Points, in no order, along strands that fork, close into loops and pass close to each other.
(in the rows, 128 means zero)
Two points are linked if the straight distance between their rows is under 47.9.
K46: [134  87  91 120 111 199  66 101  83 103]
K805: [181  92 110 125  79 215 117 117  98 106]
K329: [137 106 188 133 136 137 127 116 138  98]
K535: [ 73 168 105 138 114 105  97 149 111 165]
K335: [139  95 103  95 165 203 113 108  91 104]
K275: [104 129  97 104 150 175 106 122 100 136]
K315: [137 151 106 141 126  91 150 113 168 142]
K591: [131 106 145 113 162 181 143 140 101  96]
K905: [ 81 147 106 129 164  73 120 137 113 133]
K411: [ 95 128  90 103 128 168  76 123  87 151]
K501: [122 154 119 147  83 142 132 159 125 142]
K543: [ 76 165 106 141 100  95 100 168 105 168]
K738: [128 102  90  98 156 194  89 105  89 117]
K976: [126 119 140 127 157 150 150 142 117  96]
K35: [161 156 112 131 121  86 176 115 180 155]
K494: [ 87 160  94 140  95  93 118 187  97 165]
K919: [106 128 118 122 165 152 132 144 110 112]
K383: [129 164 100 132 100  57 143 124 181 185]
K453: [131 133 119 134 142  85 154 126 146 124]
K337: [139  96 122 101 165 196 132 128  93 100]
K606: [ 95 169  92 135 119  49 111 132 153 181]
K202: [163  82  94 132  81 203 100 116  82 102]
K378: [105 158 114 139 102 148 119 145 126 142]
K822: [181 163 136 169  56 139 170 126 164 113]
K836: [141 135 119 112 142  55 166 138 162 171]
K995: [150 104 157 131 138 104 148 128 142 109]
K393: [ 99 164  90 155  85  71 132 184 109 161]
K278: [166 159 136 163  64 163 162 141 143 115]
K802: [140 111 184 109 142  97 124 101 169 149]
K450: [107 155 113 134 117 164 122 131 128 138]
K203: [ 96 167 103 148 117  92 114 138 147 149]
K468: [116 106 168 124 143  94 116 131 132 122]
K189: [152 105 189 122 131 106 131 103 161 128]
K839: [118 111 144 114 149  54 130 141 134 151]
K80: [113 126 110 110 162 179 130 130 105 119]
K503: [177 123 163 142 131 136 177 117 146  81]
K727: [102 106 164 124 157 139 117 147 106 106]
K596: [162 115 158 140 139 120 164 124 141  94]
K869: [ 92 107 156 116 165 140 110 154  89 113]
K609: [142  79  92 131  90 200  69 110  75  98]
K746: [177 160 131 162  79 130 162 102 179 120]
K653: [ 87 160  94 134 155  63 120 129 130 154]
K89: [141 118 179  99 139  88 130 109 170 168]
K244: [142 120 154 102 138  61 158 143 162 180]
K896: [119 101  86 108 124 191  72 103  86 127]
K936: [155 104 196 126 134 131 126  90 158 104]
K472: [ 94 168 105 150  94  69 111 146 140 165]
K524: [ 97 125 120 128 162  87 123 147 116 123]
K94: [127 137 114 113 151  45 154 143 147 173]
K982: [134 155 118 149 126 134 149 119 157 110]
K489: [118 105 170 116 141  74 113 127 139 141]
K584: [114 123 123 123 154  60 133 141 128 142]
K637: [ 91 167  92 131 144  43 119 132 143 173]
K522: [152  94  99 106 148 220 113  96  99  98]
K187: [ 87 122 133 117 172 112 114 154  96 121]
K382: [138 151 128 154  80 153 145 149 137 127]
K570: [174 102 110 118  99 230 110  94 109 107]
K831: [170 107 183 133 134 177 165 125 122  68]
K154: [181 117 174 143 129 159 172 113 132  68]
K109: [158 104 198 128 134 186 148 124 119  75]
K199: [150  98  98 116 126 221 101  89 106 101]
K327: [147 167 107 131 103  75 164 116 188 181]
K865: [147 164 122 161  98 132 155 109 166 117]
K344: [143 106 200 134 135 163 131 113 135  87]
K372: [137 114 142 133 146  85 152 136 142 119]
K280: [106 109 170 126 151 107 114 138 115 111]
K787: [143 112 166 108 133  72 146 130 155 165]
K764: [ 76 168 101 138 132 107 106 140 123 150]
K986: [108 103  84 108 118 175  61 113  74 134]
K634: [117 153 117 140 131 157 138 124 138 118]

How many points has the smallest loop of links through each point below? Write - if it is on no loop.
K275: 11
K278: 10
K202: 10
K280: 9
K503: -

A piece is all that can be reached along the links. How many separate loops has the piece of each point below (a circle has one, a figure eight two, a Y none), and how many tips (points with one link)?
K501: loops 1, tips 0
K936: loops 0, tips 2
K411: loops 2, tips 0
K472: loops 1, tips 1
